Each row is a point on a tangle of strands that fork, close into loops and nearly touch. The rows are in no order.
Two points are linked if the straight distance between their rows is under 89.8. Some points are linked to none.
Tezi: [-21.9 -33.2 -25.2  41.9   5.3 -30.3   9.7   7.8  55.1 -24.9 -23.7  13.9
   1.9 -42.5 -28.4  33.5 -21.2 -42.6  -9.9  61.1  -6.1 -24.6]
Degin: [-33.0  13.0  -6.7 -27.6   3.9   1.5  -1.2 -19.8 -25.4 -31.7 -24.0  41.8
   6.4  48.5   1.7   3.8 -16.7  74.0 -11.0 -48.3  62.0  -9.2]
kivo: [ 32.7 -52.5 -18.6 -11.8   6.9 -57.2 -28.3  38.3  16.0  -0.6   7.5 -48.8
  -4.5 -14.7   1.8 -61.0   5.0 -19.7  39.0  17.5  31.6   3.8]
teziv: [-26.5  72.1  27.3  48.8  32.1 -22.7  17.4  18.2  50.6   1.6 -50.3 -22.8
 -21.7   9.1  -7.0 -27.2   1.1  -4.4  18.8 -34.7 -14.8  -5.1]
lufe: [ -8.1  20.2  -4.3  23.6 -54.0  51.3 -17.9 -33.1  20.8  54.3  12.3  59.2
 -32.1 -33.2  29.1  65.4  13.8 -51.4  -9.9   5.6 -25.8   9.3]
Binar: [ 20.8  -8.2  -9.3 -22.3  15.0   8.2 -13.4 -19.4 -11.8  13.1  15.2 -17.1
  -4.5   9.3 -12.8  37.6 -22.7  24.3  13.3  51.3   8.0   7.9]
Rutuk: [-36.4  14.7  26.6 -42.9   0.7  17.7  10.9 -37.5 -73.2 -14.8  13.0  25.0
   6.5  12.3  18.7  16.9 -22.4  42.9  -9.6 -48.7  10.6  -8.9]
Nifa: [  8.5  60.8  17.4  58.4  30.3  15.3 -12.4  -9.7  53.2  29.4 -17.5 -65.0
  12.9 -21.1   3.3 -22.6  42.5  -1.5  13.3  -6.2 -45.2 -26.2]
vopop: [  4.5   0.1 -12.4  13.0  -3.9  27.0  25.8  44.6   8.2   7.4  -4.1  -0.9
 -11.0 -11.2 -18.2  31.6  10.8 -25.6 -18.5  11.8  -4.1  11.9]
Dovob: [-18.8  51.3  31.5  25.2  -5.4  39.1  10.3 -23.8 -21.3  -3.2  28.9  19.4
 -50.3 -17.6 -21.1  20.9 -22.8  -7.3  -6.3   3.7 -10.5  27.6]
mera: [ 24.2 -77.8 -18.8   2.1  -6.0 -45.0  -4.9  22.8  12.9 -18.0   8.5   7.4
  23.1 -21.1 -22.4 -23.0 -10.6 -35.7   2.2  49.7  19.5  -5.6]
pom: [  4.0  -1.9 -42.4  35.0  -1.1   4.4  -8.7  -8.5  58.1  28.6 -27.9  17.5
   5.8 -29.7 -16.6  13.4   3.1 -14.3  -0.7  75.3  -6.1 -50.5]
riv: [ 25.3 -89.9   5.0 -22.4 -25.3 -33.7   0.8  32.8  -6.5 -49.8  13.0  18.5
  14.0 -18.7 -16.5 -16.6 -14.8 -29.3  -4.5  32.8  10.5   8.5]
Zuno: [ 34.0 -21.9  -9.3 -24.4   1.2 -65.2 -24.3  26.8  -2.7 -21.4 -15.9 -25.1
  -2.9  34.9  10.9 -70.4  -3.1  14.6  29.5 -30.6  44.8  42.6]
Tora: [ -0.3 -26.2  -8.1 -27.7  44.3  -9.7 -50.3 -16.7 -17.8  73.3  35.0 -45.4
  15.3 -10.5  31.6  -5.1  22.6   4.5  24.6   6.1 -36.0 -30.8]
mog: [ 19.6  -2.3 -18.8   0.1 -16.8  30.4  -0.4 -21.8 -19.1  51.6  28.5  25.0
  12.1  -0.7   2.5  25.8  18.1 -20.8 -14.6  17.4  -9.2  -8.8]
kur: [-32.6  28.4  -2.1 -45.1  25.1 -13.4  -4.5 -17.1 -32.3  27.4 -11.3 -19.8
  16.9  36.4  11.3  -4.6   1.2  35.3  15.7 -25.2   4.4  -5.4]
sipod: [-36.3  55.8  -5.2   8.7  25.3 -15.1  19.2  -6.3  10.0 -19.8 -43.2  -9.9
   3.8  43.6 -10.9 -12.4  -4.9  30.5  -3.1 -26.4  29.7  -3.1]
sez: [ 37.0 -64.2   3.5   4.8 -51.8  56.2   2.5   7.5  -7.4 -46.0  37.1  48.8
  -3.5 -43.7  -3.0  17.7 -11.8  31.7 -22.7  37.1  10.2 -19.7]
bufed: [  5.9   8.4  -3.1  22.1  10.0  -9.9   7.8 -18.2  39.9 -44.6  -4.9 -25.4
  -4.1  -4.9 -33.8  10.5 -16.1 -17.0   6.8  77.8  -2.5 -10.7]
Vipa: [ 11.5   6.8 -23.8 -10.9  22.1 -26.9 -15.7  14.1   6.3  24.1  17.0 -81.4
  25.8  -0.8  -3.6 -57.4  33.5  20.8  23.0   3.1  18.2  -7.9]
Vad: [ 11.6 -46.7 -42.1  16.7  -4.2 -14.7  10.9  18.1  37.7  -1.7 -16.1  28.2
   1.7 -26.1 -12.7  20.2  -8.0  -3.0 -12.6  68.0  12.6 -38.4]
Duk: [ 14.7 -17.0   0.4  -0.4 -25.6  43.8  28.7  30.8 -17.0 -24.9  18.2  16.5
 -11.9 -22.2 -16.0  40.1  -3.6  -7.0 -19.2  12.7   2.1  10.4]
Vuli: [ -2.7   7.8 -22.5  -5.0  37.5 -53.6 -34.1  24.0  21.7 -15.3 -42.0 -43.8
  50.4  22.5  -0.9 -65.4  23.6  52.2   9.1 -41.5  32.1   2.4]
fur: [ 19.7  -9.7  -8.5 -36.6  -2.7 -12.9   3.8   7.9 -32.2  14.6  20.5 -18.6
   3.5  15.1  -2.2 -16.2  -5.0  15.6  17.0  -1.5  32.9  12.9]
Lebaf: [ 24.8 -44.5 -28.4  -8.8  -3.1  11.1   3.4  56.8   9.2   4.7  -0.6   3.0
   9.7 -11.9 -12.5  -1.6  20.9 -16.8 -10.1  28.7   2.3   6.1]
Pilot: [-34.8   7.2   5.9 -33.3  -1.8  29.6  18.1  -0.1 -34.9  39.2   2.6  13.0
  -1.7  32.6  33.5  15.4  24.6   4.5  -4.3 -36.8 -28.8  -2.7]
noz: [ 39.6   3.8  -9.7  28.5 -45.7  41.7   6.6 -15.7  11.2   4.0  -2.2  57.1
  -5.9 -24.6 -15.2  47.1  -5.6 -30.4 -29.2  33.9  -4.0  -3.7]
pera: [ 31.3 -11.7  -3.9 -38.2 -23.9 -19.7  -5.7  -9.1 -49.3 -27.1  31.2  -9.5
  -1.0  15.3  -6.3 -48.2 -21.7  30.9  11.8 -12.1  52.2  31.6]
memak: [  5.8  31.0  -1.2  38.9  31.0  -1.6   2.3  32.3  30.9   3.5 -23.2 -27.9
   7.7  -1.5 -30.9  -7.4  22.1 -38.1 -20.4  13.6 -32.2  11.5]
dala: [ -3.6  29.4   6.2 -12.7   9.1  20.8  27.5  12.4  -5.6  23.8 -17.9  -4.0
 -17.6  35.7  15.3  20.3  15.0  -3.1  -6.3 -24.5 -18.6  -7.3]
Mifez: [ 17.0 -23.8  -8.8 -13.5  -5.0 -12.1  20.6  16.4 -27.5 -72.7  12.4  -9.6
  16.2   5.6 -23.6  -6.1 -14.1  -8.5 -28.5  -2.9  25.7  35.2]
relu: [  4.0  43.5  23.1  39.9 -26.6  43.7   7.0 -22.7   4.7 -17.7  22.7  42.9
 -56.2 -39.4 -24.2   6.1 -26.9 -26.5 -14.7  21.9 -12.9  11.9]
sisok: [-20.8  80.4  36.2  50.2   4.3  -5.7  18.5 -19.9  12.6  48.3  -2.0  18.7
 -35.0   3.2  -0.3  -1.0 -13.4 -16.0  14.1 -37.2 -12.0  25.9]
Ligaz: [-36.6  46.7  -1.7  -6.4  52.3 -14.1 -29.7 -12.7  15.1  23.8 -42.4 -45.3
  34.5  29.8  10.6 -30.5  28.9  65.4  10.6 -39.6   6.8 -28.4]
lov: [ 20.3  35.7  15.4  22.8  41.9   1.6 -15.6  -2.9  32.2  10.0 -15.7 -78.9
  43.3 -13.2  -1.9 -38.4  51.0  22.8   5.4  -3.0 -33.3 -42.6]
Zipum: [-33.5  21.6   9.6  14.7  15.3 -51.0  42.2   1.8  10.2 -64.7 -42.7 -25.8
  19.4  10.1 -21.9  -9.7 -24.7 -27.4 -10.6 -24.7  14.4   3.3]
mides: [  8.9   4.2   3.7 -23.0 -10.2   3.6  28.1   6.6 -39.4  21.5 -12.1  26.3
  30.0  33.5   6.1 -24.4  10.9  14.3 -10.3 -44.1  19.1 -12.7]
Lutu: [-33.4  51.1   5.5   5.1  31.7   5.6  18.0   9.2   8.9  17.7 -42.4  -2.9
 -16.9  42.2   4.8   1.8   9.8  18.3  -2.3 -38.4   0.6 -11.4]
Tif: [-28.2  26.7   2.9 -11.0  32.2   4.1  -7.0 -38.5 -20.4  56.6  15.2 -31.2
  12.7  30.9  24.1   6.9  19.9 -12.0   8.3  -2.1 -41.0 -23.6]
gasov: [ -6.7   7.5 -35.7  25.6 -26.3  24.7  -5.9 -24.3  37.9  49.5 -12.5  47.3
 -24.3 -33.8   1.6  41.8  -0.9 -13.4  -8.2  52.8  -9.5 -43.7]
piz: [ -4.4 -33.0   7.4 -36.1 -26.9  31.5   3.6   8.0 -61.4  24.3  48.3  21.4
  10.8  -3.7   8.2   7.7  11.1  17.7   4.8  -8.0   6.4  24.7]
paze: [-37.3  34.9 -22.1 -19.8  13.6 -19.5  -3.1 -17.0  -2.1 -35.1 -34.6   4.1
  18.2  41.3 -10.4 -12.0  -7.7  56.9  -3.9 -31.8  56.4   4.1]
Kede: [ 22.5 -44.5  -6.3 -29.0  -1.8 -73.1  -3.7  11.1  -3.6 -54.8   2.4 -28.8
  16.3  24.8  -7.5 -45.9 -12.8 -18.3  10.1  -8.9  26.9  36.6]
dopo: [-13.4 -37.7 -17.1  -7.3 -31.9  56.1  -0.3 -14.6 -17.2  19.7  43.9  48.5
 -18.5 -19.9  11.0  52.9   0.8  22.1 -11.2  40.8  -6.9 -13.7]
Toruf: [ -4.2 -23.9  -3.6  24.5  -4.7 -12.0  23.0  16.0  38.1 -34.2 -20.6  13.9
 -11.0 -33.2 -26.2  33.8 -18.5 -65.2 -13.6  37.8 -18.1  -5.2]
gib: [ 23.7  18.7   1.9  34.1 -62.4  56.2   2.7 -11.7  20.8  12.2   2.5  59.1
 -21.5 -21.5   6.3  55.0  12.1 -39.9 -23.4   2.8 -14.1  17.2]
vola: [-73.6  53.8  17.2  -1.2  32.6  -3.2   6.5 -52.6 -26.4  11.8  -8.5  15.4
  -5.6  48.7  18.3  12.7  -6.5  20.8   6.4 -33.8 -15.5  -4.0]
rar: [-23.3  24.4  24.4  17.5 -33.3  48.9   0.5 -39.8 -21.5  28.1  31.8  49.3
 -29.6 -17.6  18.7  51.7  -3.7 -37.8 -10.0 -11.6 -39.8  27.0]
suma: [  5.5  33.2 -14.4  11.3  34.5   5.4  -5.1  20.1   6.9  27.1 -18.1 -38.1
  25.5   6.0 -23.9 -19.6  28.2  -0.3 -12.5   0.3 -15.0   1.8]
Zin: [ -6.0 -25.4 -11.3  -4.4  20.9 -37.5  23.1  20.5  29.8 -37.9  -4.4 -45.2
  24.1   3.3 -20.5 -17.8   7.4 -54.6 -11.6  20.7 -13.7  -8.4]
repi: [-26.4   1.9  39.7   2.4 -24.1  60.8  -4.1 -45.6 -43.3  -1.9  48.9  48.1
 -17.8 -19.9  27.8  61.7 -13.6 -16.6 -16.0 -12.3 -46.2  11.5]
Mazav: [-34.8 -12.1  -9.7 -54.3  26.7 -43.4 -40.8 -18.3 -26.6  35.5 -14.0   1.5
   9.8  48.6  44.6 -27.0   3.6  65.3  33.9 -56.4  31.3  -2.1]
girot: [  1.2  39.3  16.4  -7.2   5.6  -0.9  26.9   2.6   1.6 -12.8 -24.1 -14.2
   7.3  -8.6 -34.0   8.4 -19.4 -12.8   6.2  17.0   7.3  -5.2]
Dul: [  5.5  21.5 -30.5 -26.3   3.4 -44.9  -9.5 -16.7  -7.2  -9.4   1.2 -45.9
  20.3  36.1   8.6 -45.4  -2.9  51.3  26.4 -24.8  51.2  29.8]
tinab: [ -8.2  31.6 -11.8   0.2  39.0 -16.5 -16.2  17.9   4.0  19.5 -36.4 -40.2
  42.5  15.8 -15.8 -33.9  26.5  33.1  -5.7 -25.5   8.9  -2.4]
rigo: [ -1.6  16.6   8.1  47.3  12.2  -4.9  11.1 -26.5  29.3 -53.6   1.4  -8.2
 -20.2 -35.7 -38.7  23.4 -39.2 -22.0  -3.5  60.9   1.8   2.9]
vub: [ 19.7  27.3  31.5  21.7  -7.1  11.9  34.1   9.8   5.4 -52.3 -12.8  20.4
 -31.4  -7.0 -17.2  23.8 -29.0 -33.3 -18.3  -3.0 -15.1  23.2]
viris: [  2.3  14.3  13.4 -30.2   9.9  20.8  -6.3 -35.5 -39.2   3.5  21.7  -0.3
 -13.7  20.8  -2.3  42.9 -16.3  13.7  -3.0  20.6 -12.7  10.1]
sog: [ 25.8 -20.3  35.7 -21.5 -41.9  66.8  15.9 -15.6 -53.2 -32.0  44.5  17.7
   4.2 -19.2  15.4  10.5 -10.3  36.6 -23.6 -27.7   3.1  -9.2]
gatu: [ 20.5 -12.3   4.9 -40.7 -23.4   8.2  -2.8  -0.3 -58.9 -50.4  30.2   3.7
  -2.3  15.2   4.4 -32.2 -16.7  55.3 -11.2 -39.3  44.1  35.9]
mitut: [-32.2  69.3  33.0  30.2   8.3  10.6  20.2 -22.8 -14.1  11.1   4.4   5.7
 -37.7  -0.6 -18.8  16.1 -23.8  -2.6   9.7 -19.9  -3.7  27.7]
Tez: [ 21.9  11.4  -4.7  13.0  34.8 -16.4 -27.1   9.6  22.4  11.3   2.7 -89.0
  55.6 -25.6  -9.7 -65.1  45.7  22.4  17.0   1.1  -6.8 -26.2]
gita: [ 22.0 -19.8 -18.6 -11.5  15.2 -48.6  -5.8  15.3  20.1  -4.8   4.6 -66.7
  32.7 -13.1 -14.1 -53.0   7.9 -13.4  25.3  30.1  27.9  -5.0]
fubi: [ 38.9 -70.0  -3.7 -12.0 -36.8  12.8  11.0  21.8 -16.8 -55.0  36.4  25.1
   1.9 -25.5 -17.1 -13.6 -13.0  -1.1 -14.4  32.1  23.1   0.7]
limaz: [ -9.6  -2.8  -3.6  -6.3   2.1 -10.5  36.6  37.0  -9.9 -51.6 -32.1  13.8
  18.1  38.4  -7.7 -18.9   7.2   9.1 -32.4 -38.2  18.4   6.3]
zetaz: [  0.5  67.4  29.4  54.9  20.8  -2.4  13.9   0.8  58.2  20.0 -26.2 -47.5
 -10.3 -10.2  -3.1 -29.3  20.7 -26.5  21.2  -7.8 -34.0 -18.0]
muz: [ 35.4 -11.0 -21.3 -10.9  13.3   0.9  -9.6  10.2  10.3  57.0   2.3 -35.4
  14.5 -21.5  -0.8  -8.1  20.8  -5.3  10.2  14.7  -2.9 -38.3]
detom: [-51.5  19.2  -9.1 -45.5  42.0 -25.2 -34.1 -23.1 -18.2  30.4 -31.3 -11.3
  21.8  47.6  26.7 -21.4  16.2  56.7  23.1 -41.2  13.4 -22.0]
Neda: [-21.4  -4.7  28.4 -33.9  -5.0  38.0  -2.5 -42.8 -62.4  -1.7  39.6  20.9
  -6.1   9.1  21.4  44.1 -17.4   3.3  -8.8   1.8 -35.1   6.8]
mubur: [ 23.0   2.0 -13.0  17.3  23.6  22.4 -21.0   8.4  28.3  43.6 -12.7  -0.5
 -13.8  -7.5  -9.6  46.5  10.4  -7.6  -2.3  47.1 -25.1  -9.1]
Balun: [ -4.2  21.8  15.2  68.9  -4.1 -20.4  14.5 -10.4  70.4 -15.2  -4.8   0.6
 -19.1 -42.8 -24.3   8.1 -23.4 -51.1  17.2  58.6 -11.6  -0.7]
Fotu: [ -9.3 -30.6 -19.4 -27.7  20.7   8.0 -38.3 -19.9 -14.3  76.9  28.8  -3.1
  10.8 -23.3  33.0  24.1  13.9 -20.4  12.1  18.4 -42.4 -34.2]
Sefog: [-71.6  33.9  33.1   0.7  31.0   1.8   6.7 -35.7 -32.6  21.8  -1.2  32.5
 -13.0  31.8  37.3  27.9  -8.3 -14.0   5.7 -41.6 -50.0  12.0]
zer: [ 49.8 -69.8  -4.9 -10.3 -55.6  31.3 -11.7  -6.4 -17.8  41.8  48.3  46.1
   1.8  10.9  30.3  20.0  11.9   6.2   4.7  20.9  -2.8  -2.3]
zedat: [ 41.6 -55.8 -11.2 -18.1 -12.0 -17.6 -30.4  13.3 -12.2  26.9  23.8   5.7
 -26.3  -9.0   0.9  -4.9 -19.3  20.1  41.1  42.8  42.9  11.1]
mosa: [ 12.6 -40.2  -0.2  23.8 -40.5  25.4  19.3  14.6  31.1 -58.5  -3.6  55.6
 -19.2 -43.2 -17.2  37.4 -16.2 -43.9 -31.8  37.7 -16.3  -7.2]
Tiza: [  7.8 -37.2   6.1   2.9 -49.5  77.8  -7.5 -19.7 -13.5 -13.4  40.2  56.5
 -17.9 -38.3   5.4  39.8  -4.9  30.2 -26.5  34.2 -11.0 -21.8]
rilu: [  4.7   7.5  36.6   8.1 -32.4  52.1  41.8  24.3 -19.5 -76.0  -6.5  27.0
  -5.8 -13.1 -11.3   9.2 -14.6  10.1 -35.0 -33.8  -1.2   7.2]
Fem: [  1.8 -23.3 -10.7 -27.3  13.4 -43.1  17.2  19.7   3.2 -55.8 -10.8 -33.6
  20.6  23.4 -19.6 -19.9  -0.5 -20.1  -8.2   3.6   4.8  15.6]
liku: [-56.9 -19.4  20.5 -32.4  -7.8  17.4  20.0  -6.8 -47.1  23.6  11.1  34.6
  23.8  33.0  59.5  29.8  14.1  -0.3   1.3 -60.7 -44.2 -10.3]
fona: [ 23.9 -36.2  34.3 -37.5 -31.0  38.8  -6.6 -10.6 -66.7 -40.5  50.7  13.9
  -0.6   6.8  26.0 -15.8 -10.7  65.5  -8.3 -48.6  23.3  23.7]
tes: [-44.9  10.7  24.4  23.5  41.8 -57.1   6.6   4.9  47.6 -43.3 -46.6 -60.8
  41.0  -4.4 -16.1 -22.5  14.0 -46.2  -3.9 -19.1 -38.7  -9.4]
zikad: [-28.0 -52.1  -5.2 -39.5 -28.0  35.6 -15.6  -9.3 -28.7  45.8  46.5  45.0
   5.7 -11.9  34.2  43.0   9.9  -7.2   6.1  25.9 -34.6  -7.3]
met: [ 21.6 -19.4   8.0 -27.4  14.0 -36.9 -43.4   4.4 -33.0  61.9   8.9 -35.3
 -10.7  16.2  29.7 -44.6  12.5  22.2  46.9 -30.9  15.0  18.3]
veb: [-16.3  -9.4 -20.5 -20.1  21.7 -61.2  -6.7  32.3  15.3 -32.5 -44.7 -22.9
  42.9  28.1  -8.6 -61.2  11.0  18.5   0.5 -35.4  36.4   0.4]
Gurug: [-34.4  25.5  29.8  39.1  22.0 -45.8  17.8  10.6  59.4 -34.5 -26.8 -36.1
  -5.6 -11.9 -25.8 -18.7  -6.1 -63.9  10.8   8.2 -38.7   7.9]
lut: [ 13.8   8.1  -0.7  55.7  33.4  -9.6 -15.1  15.4  61.3  -5.1 -27.5 -35.5
  24.9 -19.6 -25.3   2.7  17.8 -40.4  -9.0  43.1 -37.8  -0.9]
lof: [-40.4  45.1  29.1   4.3  22.2  13.5  -7.0 -23.2 -11.3  53.9  -7.6  19.0
 -14.7  18.2  23.3  33.2   4.9 -24.5   4.9 -29.6 -59.9  14.8]
Nevit: [ 13.5 -24.3   2.3 -46.4   3.0 -16.3 -15.1  16.4 -45.4  50.8  16.3 -13.5
   1.5  19.2  24.4 -18.6   4.7  24.1  29.2 -28.7  13.7  13.3]
Zive: [ 13.3 -16.3 -17.4   7.4  21.3 -36.4  13.9  14.8  35.6  -7.1  -5.2 -66.0
  40.7 -21.0 -17.5 -28.0  12.2 -36.8   9.5  25.4   0.8 -28.5]
kem: [-11.4   4.5 -29.4 -12.3   9.5 -53.1   0.2 -16.5   3.6 -71.7 -26.7   2.6
  32.0  41.2  -7.6 -30.9 -25.5  48.7 -12.2 -40.8  62.1  14.5]
satak: [ 54.9 -62.2 -29.4   4.9 -50.7  17.7  -5.6  13.4   7.7  36.1  21.9  49.4
   5.0 -13.7  18.1  11.1  13.2  -6.2  -0.4  31.7  15.9 -16.7]
vorup: [ 14.2 -11.1 -18.9  -4.7   9.9  -4.0  -4.8 -10.9  18.0 -27.4   2.8 -16.4
  -7.8   1.9 -28.6  22.0 -20.5  13.1   8.5  77.5  15.5  -2.3]
vesak: [-45.6 -41.3  35.8 -53.0 -22.0  12.5   5.8  -4.1 -65.8   4.1  28.3  41.0
  31.8  24.1  47.5  13.4   6.7  35.6  12.8 -54.1 -16.0  11.1]
zona: [-14.6  -4.5 -24.3 -40.8   1.7 -39.4 -25.8  -5.4 -24.0   9.3  -7.8  -4.0
  -1.4  51.8  31.8 -35.2  -1.7  62.4  27.4 -55.7  56.0  28.5]
naket: [ 13.4  25.1 -18.3  24.5   8.3  33.6 -28.0  -5.0  33.0  68.3  -9.2   2.3
 -22.7 -20.5  11.8  40.7  25.4 -30.0  -8.6  14.9 -44.7 -16.6]
Migup: [ 31.9 -10.4   2.0  -8.6   3.5 -44.7 -50.7  20.7 -14.3  24.8 -19.7 -30.9
 -30.4  25.9  29.7 -72.6   7.6  25.9  49.9 -48.7  38.8  41.1]
Kige: [ 13.2  13.9 -12.9  65.2 -26.7 -11.5   8.1 -19.8  76.4  -9.8 -12.7  37.9
 -34.9 -26.6 -11.0  14.3 -17.4 -65.5  -4.9  55.3 -19.3 -17.4]
ladu: [ 46.9 -46.5 -44.7  -0.8 -22.5  19.2 -33.2  13.4  20.6  74.4   8.7  28.0
   5.3 -28.3  24.0  -3.8  34.0  -8.6  -5.1  22.7 -10.6 -37.4]
Dof: [-15.5  17.8  -6.5  15.4 -13.8  33.3  -2.6 -29.7   3.4  24.9   9.2  32.2
 -31.2 -37.2 -20.1  45.8 -15.4  -4.3   3.7  61.4  -1.6 -21.4]
muzuf: [ -0.9  -2.8 -18.5 -38.7  -7.8 -51.8   2.9  -0.6 -21.3 -83.0  -9.3  -7.8
  24.1   8.8 -14.9 -42.0 -29.9  34.8 -13.6 -38.3  55.1  35.3]
Dunak: [-28.7   3.1  15.8  21.5   6.2 -25.2  29.2  18.1  40.7 -49.1 -17.3  -8.8
 -24.3 -18.7 -31.3   6.5 -19.1 -72.9  -5.2  20.3 -30.8   9.3]
lep: [ -0.5  53.5   8.5  37.6  13.4  23.0 -16.3 -15.8  20.5  63.9   1.3   6.0
 -33.8  -0.3  11.0  36.1  10.9 -33.2   5.6  -0.3 -48.3  14.8]
goris: [ 39.8 -37.8   3.3 -25.1  -3.7 -24.5  11.6  56.3 -11.4  11.6 -17.7  -2.0
  12.7  30.0  20.1 -46.7  19.5  12.4   7.5 -49.8  19.4  -0.6]
dipi: [-16.3  -1.9 -19.8  -2.2  26.3 -31.7  18.2  43.8  14.0 -29.1 -48.8 -12.2
  25.9  38.2  -3.7 -30.4  11.6   3.4 -22.2 -40.4  23.0  -7.2]
Fafet: [-19.3  36.4  11.4  -4.7   2.7  21.3  28.0   5.3 -32.4 -47.4  -0.5  -3.9
 -27.3  10.0  -7.7  18.3 -26.3  27.3 -23.9 -28.8  25.1  22.5]
fev: [ 17.2  -4.8  -1.5 -24.3  41.0 -42.0 -45.7  -7.9 -14.6  58.3  11.2 -68.9
  16.7   7.3  35.3 -35.1  14.6  41.8  37.8 -48.6   9.6 -10.5]
Rokar: [-24.3 -27.7  12.9 -38.3 -22.7  -0.1   1.7  11.6 -54.7   8.5  17.6  32.1
   9.5  45.2  39.0 -11.2   8.2  60.2  14.6 -63.9  28.7  12.9]
zodeg: [ -0.1   7.0  12.6 -16.4  -2.0  31.6  11.5   5.7 -44.6 -66.7  11.7   3.1
  -3.5   9.5  -6.6  -0.8 -18.2  50.3 -45.8 -36.7  30.5  31.2]
Rosog: [  2.8  41.8  14.7   2.8  54.5   6.0 -35.6 -15.5  10.9  41.3 -15.9 -64.6
  28.2   0.6  11.0 -18.3  39.7  32.8   9.5 -25.4 -49.1 -45.5]
nebef: [ 10.7  48.5   7.9  52.0  -0.2  14.6   4.2  -2.1  37.8  22.7  -9.8   5.4
 -20.5  -5.2 -21.4   8.5   1.9 -43.5  -6.2  20.2 -23.7  16.5]
zoku: [-37.7   5.5  24.2   6.1   4.2 -28.3  40.8   9.0  -8.8 -86.1 -33.6   3.8
   4.8  -3.0 -30.0 -12.8 -27.7 -33.8 -29.7 -35.1   2.3   7.6]
tibe: [-15.6  22.8   7.6  19.6  41.1 -48.1  23.6  13.6  40.2 -33.6 -47.6 -62.3
  38.0   8.8 -14.1 -12.2  -2.0 -19.8   2.7 -17.9  -1.3  -6.9]
pena: [ 13.7 -46.8 -43.7   7.1  -2.2 -10.8 -14.1  13.4  15.8  31.9   5.2  22.4
   2.8 -30.4 -12.8   1.8  -6.4  24.9   8.9  66.6  30.2 -27.0]
Pilik: [ 20.6 -30.6  -4.7   1.5 -15.0  23.3  23.3  12.6 -10.7 -56.4  29.4   7.9
  -7.6 -21.3 -23.1  12.2 -16.0 -11.0 -31.7  27.0  15.2  -1.3]
tafor: [ 17.2  39.6  -8.3  48.1 -44.9  16.9  -6.5 -39.0  61.9  24.9   4.6  49.9
 -59.8 -24.9   6.2  22.3  -7.5 -47.4   2.1  35.2 -13.7  -6.4]
tid: [ 44.2 -49.8 -11.5 -19.1  -6.3 -34.2 -36.5  27.6   0.5  23.7  14.6 -29.5
 -36.7  -5.8  13.6 -37.8  -6.6   5.2  52.4  22.3  40.6  19.2]
bapap: [  2.1  58.3  24.6  41.5 -24.5  13.6  22.6  -5.6  20.8  39.5  18.8  35.6
 -66.3  -4.3  11.3   3.6  -9.4 -33.4   7.2 -30.1 -25.3  40.0]
biti: [ 32.3 -39.1 -30.4  19.3 -59.0  35.9   1.3  -0.1  15.9   9.4   3.2  67.7
   3.6 -25.3   3.1  41.9   5.2 -11.3 -25.0  38.8   7.1 -17.6]
Vuga: [ 14.6  -2.7  23.4  41.6 -27.6  53.5  14.4  -1.4  19.6 -61.2   9.4  47.3
 -43.6 -53.8 -19.4  22.0 -26.6 -26.9 -37.5  21.7 -16.9   3.2]
niro: [ -1.4 -51.3  -3.7 -50.5  -4.2   4.8 -29.7  -7.4 -36.9  59.2  37.3   9.2
  -1.7  -4.2  27.4   6.3   6.2  -0.9  29.0  28.8 -15.4 -13.4]
Tov: [ 11.5   8.5  32.7   4.1 -47.5  71.8  29.9  15.3 -16.2 -33.0  16.8  29.9
 -20.1 -22.0  -4.5  46.7  -6.5   4.4 -18.7 -11.9 -19.0   9.0]

A piece is all that can be reached along the links. How many separate loops has the piece of each point below (a circle has one, a figure eight two, a Y none), and how many tips (points with one link)?
paze: loops 0, tips 3
Toruf: loops 0, tips 4
Ligaz: loops 0, tips 6
niro: loops 0, tips 10

A tip is a point with one link. Name the tips that can be reached along the links from each point below, in the order of the rows.
liku: Degin, muzuf, Rokar
mitut: Dof, zoku, pena, bapap
rar: zer, ladu, tafor
